Each row is a point on a landscape with many peaks, with its height.
A climber steps from a point to the highest of its 3 nearest points, and stops where none of them is higher. Distance is the straight distance between rows; heights are no part of it.
k482: [170 144 156 105 130  52 115 152 154  76 109  61 111 111]  h=183
k204: [132 108 152 143 105 105 146 140 148 104 103  69 121 102]  h=229
k151: [120 113 184 150  83 118 156  91 141  82  68  76 113  76]  h=553
k343: [147 143 102  88 162 110 121 160 110 163 178 168 142 187]  h=459
k344: [130 111 147 135 121  96 132 152 141 106 110  78 115 111]  h=283
k828: [127 115 128 137 116 126 119 134 139 118 125 105 143 122]  h=187
k860: [132 131  85 138 170 160 123 113 117 181 159 176 141 162]  h=534
k725: [ 87 125 117 163 132 239 124  98  90 166 156 207 127 120]  h=110
k605: [121 133  82 140 156 168 115 101 124 175 161 196 134 155]  h=456
k201: [141 127 117 104 149  99 107 155 122 143 152 144 145 167]  h=472
k745: [128 122 119 136 122 136 119 129 130 118 134 115 147 135]  h=299
k478: [136 123 118 114 144 115 107 156 121 135 145 139 144 162]  h=464
k487: [ 90 121 127 141  93 175 144 109 112 127  96 147 109 102]  h=569
k79: [159 140 113  81 156  76 112 146 122 164 168 153 146 178]  h=427
k84: [127 109 162 143  92 117 149 113 148 102  92  72 121  93]  h=412
k58: [127 114 173 149  91 116 163 116 152  87  88  63 119  86]  h=491
k882: [144 127 127 100 157  74 112 152 123 142 137 127 138 151]  h=636
k370: [135 132  92 124 169 155 129 132 108 174 158 156 141 168]  h=613
k595: [101 131  95 144 137 159 133 103 120 156 135 157 126 132]  h=441
k702: [137 118 129 106 149  80 112 157 128 133 132 116 132 139]  h=485
k964: [ 92 127 122 154 104 203 118 106 120 153 116 184 121 110]  h=444
k850: [155 143 142 101 150  60 126 151 137  92 133  83 118 118]  h=287
k111: [106 128 108 140 108 152 137 106 121 112 131 124 129 118]  h=448
k48: [129 119 194 159  81 104 170 116 158  55  66  55 111  82]  h=637
k492: [152 117 161 134 106  77 137 152 160  62  98  66  98 103]  h=22
k145: [174 165 157  95 139  23 128 184 172 112 116  46 143 128]  h=204
k663: [133 107 159 142 102 108 152 137 156  92  97  66 114  97]  h=272
k901: [117 132  94 137 146 155 134 116 114 149 144 144 137 146]  h=500
k155: [131 128  81 135 165 170 117 103 126 185 170 199 141 163]  h=404
k72: [161 156 146  95 152  50 123 154 138 104 142  82 134 129]  h=269
k839: [ 99 122 128 163 100 226 119 102 109 141 112 184 125  99]  h=398
k520: [ 90 127 113 140 104 159 141 106 116 127 115 143 113 110]  h=540
k148: [139 118 139 115 142  77 126 158 128 110 121  88 115 121]  h=683
k76: [158 143 125  83 165  58 127 147 121 158 157 119 144 160]  h=325
k615: [108 114 151 140  74 141 137  94 129  83  94 121 120  91]  h=625
k500: [110 123 129 135  87 142 134  98 130  96 110 118 122 105]  h=571
k195: [137 131 115 110 149 117 106 155 117 139 152 148 144 166]  h=493
k616: [ 97 123 140 138  82 157 146 100 117  93 101 138 107  94]  h=596
k998: [ 93 117 134 155  93 201 128 107 115 142  93 170 116  99]  h=531
k242: [120 115 145 137  84 128 132  94 141  99 101 104 131  97]  h=552
k625: [115 118 204 152  81 111 170  97 143  51  47  68 108  65]  h=521
k822: [156 151 143  94 162  54 129 155 128 114 150  89 136 136]  h=254
k890: [131 116 121 131 126 119 108 145 132 129 128 115 144 137]  h=197
k336: [146 126 147 120 135  69 128 157 137  81 118  76 109 109]  h=393
k926: [132 129 105 126 157 144 126 144 111 146 152 138 142 166]  h=549
k754: [ 94 134 103 148 131 185 116 105 128 161 144 198 125 130]  h=388
k996: [104 131  93 147 141 167 119 105 127 170 141 180 127 138]  h=426
k523: [154 153  99  79 165 110 122 158 111 173 189 176 137 190]  h=454
k471: [ 91 129 120 158 118 223 118 103 105 155 140 197 126 117]  h=233
k783: [118 130 101 139 136 148 132 121 118 132 142 131 138 142]  h=612
k574: [157 143  87  87 180 143 119 162 102 222 195 194 136 193]  h=301
k538: [155 133  91 107 181 165 116 139 109 207 180 182 144 179]  h=462
k419: [140 115 168 145  97  94 153 143 160  68  93  64 106  96]  h=153
k268: [ 91 129 103 145 116 171 131 105 121 156 122 168 116 117]  h=475
k694: [173 142 163 105 123  49 117 146 162  69  89  48 107 106]  h=46
k461: [145 132  95 115 177 155 127 143 107 192 162 173 142 179]  h=707
k103: [147 136 126  91 161  63 118 151 120 147 147 124 135 154]  h=479
k96: [ 96 130  94 143 146 195 121 108 123 171 173 217 127 149]  h=332
k813: [174 159 162  91 137  38 117 159 162  96 115  51 132 118]  h=228
k186: [116 110 170 140  79 124 146  90 144  88  78  96 118  84]  h=575
k645: [114 132  88 141 154 162 130 112 116 168 144 163 136 146]  h=463
k648: [127 131 108 134 137 141 120 136 123 128 146 127 149 149]  h=455
k232: [146 134 108 103 156 122 120 161 112 154 164 160 140 183]  h=466
k83: [ 95 128 120 160 106 217 115 103 110 149 129 190 124 113]  h=335
k211: [ 92 122 115 168 121 246 125  91  88 149 137 200 129 106]  h=36
k10: [128 110 137 140 104 122 126 122 144 112 111  92 136 110]  h=313
k324: [167 153 156  96 142  48 113 155 154  89 120  65 125 119]  h=253
k230: [107 106 172 147  70 136 143  91 133  75  73 118 113  80]  h=598

For each start below, name the point where the climber stops.
k523 => k195
k822 => k882
k72 => k148
k926 => k461
k186 => k615
k492 => k148

Call two points neighbours if one is among the 3 nearest of the other. Go from one point of each pair to the other, from neighbour to neighbour, staying as high as possible. Name the lowest point that can't be avoided.
k461 and k48 => k111
k783 and k461 => k648
k882 and k461 => k201
k48 and k615 => k151
k148 and k882 => k702
